A landscape with many valleys, sampled at points; each row gives a point and its height.
A ball rolls from a point to the lowest of its 2 nearest points, and stops where none of them is lower. Distance is the straight distance between rows; heights are no part of it.
<323> height 69.9: [  1  28   0  32   2   0  -6  11  21  -4   5  29 -12  -8  14  30 -17  -8
  -9  10  29]
<118> height 53.7: [ -7 -18 -15  11 -14   3  36   8  14  -6  -7  -4  -7  -1 -11  -5  -1  -7
   7  12   6]
<103> height 36.9: [ 11  -9  -9  30 -12   9  11 -16   9 -40   7  36 -25 -16  10  -6  -3 -13
  -4   2  18]
<160> height 24.8: [ -3 -18  22  -4   0  15  14  15 -36  21  18   6  -4  13 -21 -48   5 -18
   2  -2 -34]
<815> height 34.3: [ -3 -25 -14  14 -16  13  25 -23   6 -36  -1  16 -16 -16   8 -11   4  -6
   9   3  18]
<283> height 67.6: [  2  23   6  16   5   2 -23  -1  17 -23  20  26 -10 -18  19  29  -8  -2
 -13  -4  25]
<719> height 9.2: [ -3 -14  27  -9  14 -10   1 -40 -45   8  -8 -20  34  -4  11  -9  12  29
  13  17 -25]
<535> height 29.7: [  5  31   9  -9   7  12 -52 -18 -15 -21  11  25  13 -16  24  -1  -5  -4
 -17 -16  18]
<1032> height 36.1: [  2  22 -10   5  -4  15 -30  -5   5 -11  -8  25  -3   4  18  -2  -8 -22
 -10  -7  25]
<682> height 53.1: [ -6 -20 -10  17  -9  14  35  11   4   8 -19   4 -11   4 -14 -28  -6 -31
  -6  15  13]
<1013> height 27.0: [  6   9  13 -11  -2  -2 -18  21 -14  10  27   2   5  23 -16 -21   8  -2
  -9 -15 -34]
<272> height 5.5: [  4  -2  -9 -38  10  -9 -23  23   1  46 -11 -30   4  17   6   3   4  19
  17 -11 -17]
<664> height 17.2: [ 11   2   1  46 -14  -7  33   2   5 -17  20  25 -11 -11 -17  -3   1  10
   3  22  -9]
<1045> height 20.9: [  8   7   4  42  -6  -3  30 -17   9 -17  13  20 -13 -26  -2  26  -1  15
  12  19   2]
<758> height 15.9: [ -1  16 -12 -32  -6  -1 -10  29  22   7  -3 -36   4  -3 -12  38   1  -2
   3 -15   0]
<311> height 26.7: [  2   3  16 -15   3  18 -12  15 -38  24  15   2   6  14  -8 -34   5 -14
   1 -11 -28]
<945> height 42.8: [ -2 -10  -1  17   6 -12  20 -36  -1   4 -11   8  -1   5  17   3   4  18
  21  14   2]
<366> height 17.7: [ -2  12  13 -18 -14  36  -8  14 -20   5   7 -20   7 -14 -26 -23  -2 -38
 -25 -17  -2]
<796> height 12.4: [  1 -13 -13 -15 -11  10 -21  -2   3 -21   1   7  -2  24 -10 -39   5 -23
 -17 -16   4]
<409> height 61.2: [  5  22  -6   9  12 -10  -2 -16  15  11 -20   4   0  -7  18  43  -7   5
  14   7  18]
<710> height 6.9: [-16 -40 -22  -2  -3 -24  38 -10  24  -7 -12  -8 -14   7   9   2   5  31
  21  14   0]
<113> height 15.2: [  4  20  14 -15  11   8 -14   5 -41  24   5 -12  26  -5   2  -3   4   6
   7  -4 -24]
<145> height 52.5: [  4  -9  -1  14   1  19  13  19  -8  25 -15  12 -13  17 -15 -36 -13 -44
 -13   3   6]
<362> height 64.3: [ 11  10  25  15  23 -18 -21 -38   3 -10  -3  20   0 -26  27  41  -2   7
   1   2  18]
<718> height 6.6: [  9 -21  -8  -3  -4  -7  -1  15  10 -19   0  -3  -8  31 -30 -40  -1 -21
 -24  -9  -5]
<739> height 18.1: [  8  12   5 -21   9 -10 -43 -23 -13  -8  13   5  16  11  12  -8  10  22
  -2 -16 -14]
<422> height 13.2: [  5  -9  -1 -13   9 -11 -28 -42 -12 -13   0  11   7  15  22 -18  13  19
  11 -10  -6]
<514> height 71.8: [  1  24  14  43  -7   6  -2  11  12 -14  24  38  -9 -12   5   6 -15  -6
 -21  14  22]
<1040> height 19.6: [ -3 -20 -16 -38  -7   5 -32   8   5   0  -3 -10   3  35  -4 -38  12  -7
  -7 -21  -4]
<137> height 11.6: [-11 -26  -6 -20   8  -8  -8 -38  -9  -2 -13  -3  10  10  24 -20  14  27
  17   0  -2]
<606> height 19.8: [-25  -9  -6 -29 -15  20  11   2  -7 -10   0 -26  16 -20  -7  -8  14  -2
   0  -6  -2]
<741> height 47.3: [  6  26   7   4  14  13 -21 -15 -33  27 -22   7  23  -6  22  -1  -8  -2
   4   7   8]
<348> height 51.5: [ -3   4   3   2   1  25   6  18 -24  38 -13   6  -2   5  -1 -23  -6 -31
   3   2  -1]
<598> height 14.2: [ 13  -9  -6  15  -7 -20  17  31  20 -10   7   2 -12  19 -30  -7  -4  -7
 -10   3 -12]
<347> height 55.1: [  2  -6 -12  11 -13  -6  40   6  28 -21   6 -16 -14 -24 -14  43   3  14
  20  11   4]
<378> height 21.5: [ -2  32  40   9  10 -10 -29  -4 -19 -12  52  12  22 -10   0   8   2  29
 -20  -1 -16]
<937> height 44.2: [  7  29  22  20  11   3 -20 -33 -27   7  -9  21  18 -15  24   9 -10   2
  -4  12  10]
<982> height 65.7: [  9  15   9  13  16  -2 -21 -23   8 -22   8  21 -11 -35  31  45  -6  -3
  -8 -10  28]
<680> height 63.0: [  3  22  15  23  20 -21 -10 -17  19   2   3  19  -3  -9  18  46  -7  16
   1  10  16]
<637> height 5.8: [  7  -2  20  12   2 -10   9 -44 -12 -28  20   1   5 -24   2  17  10  28
  12   2 -15]
<690> height 73.9: [ 14   6  -5  23  14 -34   6  23  17  39  -4  20 -15  37  10  12 -11  17
  10  14 -12]
<504> height 40.9: [  4   1 -17  14 -11   7  -8   2  16 -19 -11  24 -14  14   4 -11  -8 -27
  -9  -3  24]
<470> height 21.2: [  2  15   6   5 -20  29  -5   6  -6  -7   5   2   1  -9 -17 -19  -6 -33
 -24  -9   8]
<841> height 8.7: [-26 -35 -20 -29  -5 -14  21  -5  24  -7 -10 -27  -5  -3  11  10  11  32
  14   4  -3]
<513> height 13.9: [ 19 -15  -4   5   2 -31  11  46  27 -13   2 -20 -19  27 -46  -6  -9  -7
 -24  -7 -14]
<49> height 59.5: [ -4  -1 -11  -6   8  -4   7 -27   7   4 -26  -8   2 -13  22  28   1   8
  22   6  22]
<833> height 8.0: [  8 -43 -19  14  -4 -42  39  33  24  -5 -20  -4 -22  31 -15 -26  -1   4
   5  13  -3]
<665> height 18.7: [  3  21 -11 -20   3  -8  -9   6  16   7 -10 -23   7 -10   4  44  -1  11
  12  -8   6]
<206> height 40.0: [  9  -4   2  29   6  -8  -7 -27   8 -32  18  41 -18  -8  22   5   0   5
  -5   0  11]
<286> height 46.7: [  6  11  -8 -11   1 -12 -29   0  17 -12   9   8  -2  14   9  12   2  10
  -1 -14   0]
<177> height 8.2: [ -2 -13  26   3   7 -13  13 -50 -25 -11   4 -11  18 -14   5   6  14  31
  17  13 -20]
<468> height 11.5: [-19 -22 -12 -13  -8  13  26  26  19   5 -14 -29  -5  -4 -22   1   1 -19
  -8   1   7]
<207> height 18.2: [ -4 -19 -16  -5 -19  19  11   3  21 -40 -11  -9 -16 -13 -14   3  -3 -27
 -10  -9  26]
<892> height 1.1: [-13 -16 -16  -2 -11  23  23  16  24 -12 -26 -24 -13  -8 -24   3 -10 -35
 -17   2  30]
<557> height 37.8: [  3  33  17  29   3   6   2 -24 -12   2  -7  16   7 -31  20  28 -13   0
   1  14  17]
<295> height 7.7: [ -1 -39 -27  11  -4 -31  38   7  23  -3 -19   6 -19  26   6 -13   1  18
  18  17   3]
<388> height 2.6: [  7 -16 -20 -28   5 -16 -25  22  12  39 -14 -15  -8  39  10 -16   1  15
  14  -9 -15]
<40> height 18.6: [  3  32  37  12   7 -10 -11 -14 -23 -11  35  -1  25 -26  -6  26   1  28
  -7   5 -22]
<1020> height 45.3: [ -7   5   3  -9  -4   8   3 -31 -19 -13   1  -8  16 -20   9   1   9  11
  10  -2   1]
<891> height 14.8: [-23 -15 -18 -31  -4  13   0  -5   4  -3 -17 -16   7  -4  11  -6  10   1
   8  -5  12]
<364> height 15.4: [  9  -6  -4  26 -14  -6  19   6   7 -16  14  18  -9  10 -17 -18   1  -1
  -3   9  -9]
<786> height 14.5: [-11   2  -5 -33  -8  11   4  34  11  12  -1 -41   5  -7 -24  16   4 -14
  -4 -12  -5]
<1015> height 20.4: [  4  30  21   1  12  -6  -8  -4 -26  20   6  -9  24 -13   1  23  -2  15
   2   5 -17]
<980> height 56.3: [-12   1 -16  -8  -7   0  29   7  20  -2  -8 -27  -1 -18  -4  40   2   9
  19   4   9]
<237> height 58.0: [-22 -10 -23 -20   2   3  18  -1  18   9 -28 -24   1 -11  14  27   2   9
  18   7  19]
<604> height 11.0: [ -3   3  17 -13   5   0   1 -14 -43  10  13 -20  28  -7   1  -9  10  22
   9   2 -30]
<559> height 12.3: [  6  21  25  19   2  -4   5 -27  -9 -20  23   2   9 -38  -1  33   2  22
   3   7  -9]
<121> height 8.1: [  7  10  -2 -33  15 -14 -22   3  -4  33 -12 -30  20   1   7  22   3  26
  15  -8 -12]
<213> height 19.3: [-10 -13 -23 -39  -5  16 -29   0   7  -6 -18 -11   6  15   8 -21  10  -8
  -2 -17  16]
<789> height 10.5: [-22 -32 -17 -32   4 -12   3 -16  10   8 -18 -17   2   9  21  -8  12  33
  15   3  -2]
<782> height 8.4: [ -5 -49 -19   3   5 -20  35  29  22  -6 -28 -12 -20  26 -22 -34  -3 -12
 -12  11   4]
<906> height 25.3: [  7  23  14  -1  11 -10 -27  21  -9  26  22  10   8  21   1  -3   1  12
  -6  -6 -26]
<855> height 24.0: [-16 -27  10  -4  -8  26  25  11 -22  10   8  -7   0  -3 -25 -45   6 -21
 -11   3 -17]
<702> height 22.8: [-17  -8   8  -9 -16  26  18   1 -27   2  10 -15  14 -17 -12 -25   9  -8
  -2   1 -13]
<558> height 16.0: [-11  -1   6 -30  -6  22   0  25 -12  16   4 -29   8  -6 -24 -11   7 -23
  -8 -14 -12]
<492> height 54.3: [  3 -13  -9  18 -20   6  38  13  21 -24   3 -10 -13 -19 -28  13   2  -4
   4  11   6]
<844> height 43.7: [ -6   0   7  14   0   9  18 -34 -24   3  -9   3  12 -12  17  -3   2   9
  15  14   2]
<119> height 41.9: [  7   0   8  30  12 -16   3 -40   4  -9  -1  29  -8   2  23  10  -1  14
  11  11   7]
<404> height 27.5: [  6  12   7  30   1   2  17 -30   5 -16   0  12  -9 -38  13  41  -5   6
  11  10  15]
<511> height 49.7: [  2  16   5  -3  11  23 -14   4 -43  40 -17   6  13   1  16 -18  -5 -15
  10   2  -4]
<1019> height 31.1: [-10  -6  -7  -5 -17  22  10 -20  -5 -28   2  -1   1 -23   7  -9   5  -9
   3  -5  14]
<781> height 25.1: [  3  28  10  -2   8  -1 -36 -13 -13  -5  12  15  15  -2  12   5  -1  10
  -9  -7   0]
<2> height 73.3: [  5  24   2  16   6   7 -12  32   5  32  -4  18  -7  17  -1   1 -12 -24
 -11   2   3]
<447> height 13.5: [ -3 -14  -3 -11   4  10  23  39  18  10  -9 -39 -15   2 -45   4  -8 -29
 -19  -6  -1]
<454> height 13.4: [ -2  16  -3 -30   9   0  -7  -5 -10  15 -14 -32  27 -21   4  30   2  14
  13  -6   2]
<107> height 72.7: [  2  24   8  30  -5   3  -1  18   3   7  15  25  -3   4  -3   1 -12 -12
 -15   9   2]
<1027> height 32.2: [  4  15 -11 -21  -3  18 -46 -14  -4 -22  -6  14   5  -6  21  -6   1 -16
  -6 -22  22]
<736> height 73.7: [  9  12  -5  16  15  -7  -1  25   1  48 -10  20 -11  27  11   3  -9  -7
  11   9  -6]
<645> height 26.4: [-11  -4  -6  -8 -24  35   5  -6  -2 -18  -7  -7   1 -17  -7 -21  -2 -29
 -14  -6  21]
<461> height 23.5: [ -2  29  28  11   9  -7 -32  13 -12   6  44  20  14  11   2  -7   0  16
 -20  -3 -15]
<423> height 44.4: [  8   2 -13  -1  -4  -6 -26   9  21 -23   3  22 -11  26   3  -7  -2  -9
 -11 -12   9]
<218> height 4.9: [ 10 -23  -8 -25   0 -32 -10  28   5  39   5 -14 -15  43  -1 -19   0  24
  14  -8 -32]
<991> height 6.1: [ 11  -9  -4  -1   1 -23  -1  24   5  23  10   6 -10  39  -6 -18   0   9
   5  -3 -27]
<1016> height 13.8: [ 14  -8   3  -2  10 -12  10  52  22  11   0 -26 -21  20 -48   8 -15 -24
 -22 -11 -13]
<151> height 4.1: [  7 -18  -2  -4  -1  -6   4  21  -1  12   7   4  -7  33 -20 -37   3 -14
  -8  -6 -19]

Two balls start at each pair of points below. Name the first point that both come to, or write never.
<323>, <119> -> never
<844>, <1020> -> <1019>
<423>, <286> -> <781>

Call two points neighbours if one is among the 2 nearest of the other. Go from one point of each pair to the other, from neighbour to neighbour, staying as low as possible. Name the highest point that can't be avoided.
<891>, <892> -> <645>
<891>, <151> -> <1040>
<637>, <786> -> <1013>
<786>, <388> -> <665>
<151>, <388> -> <991>
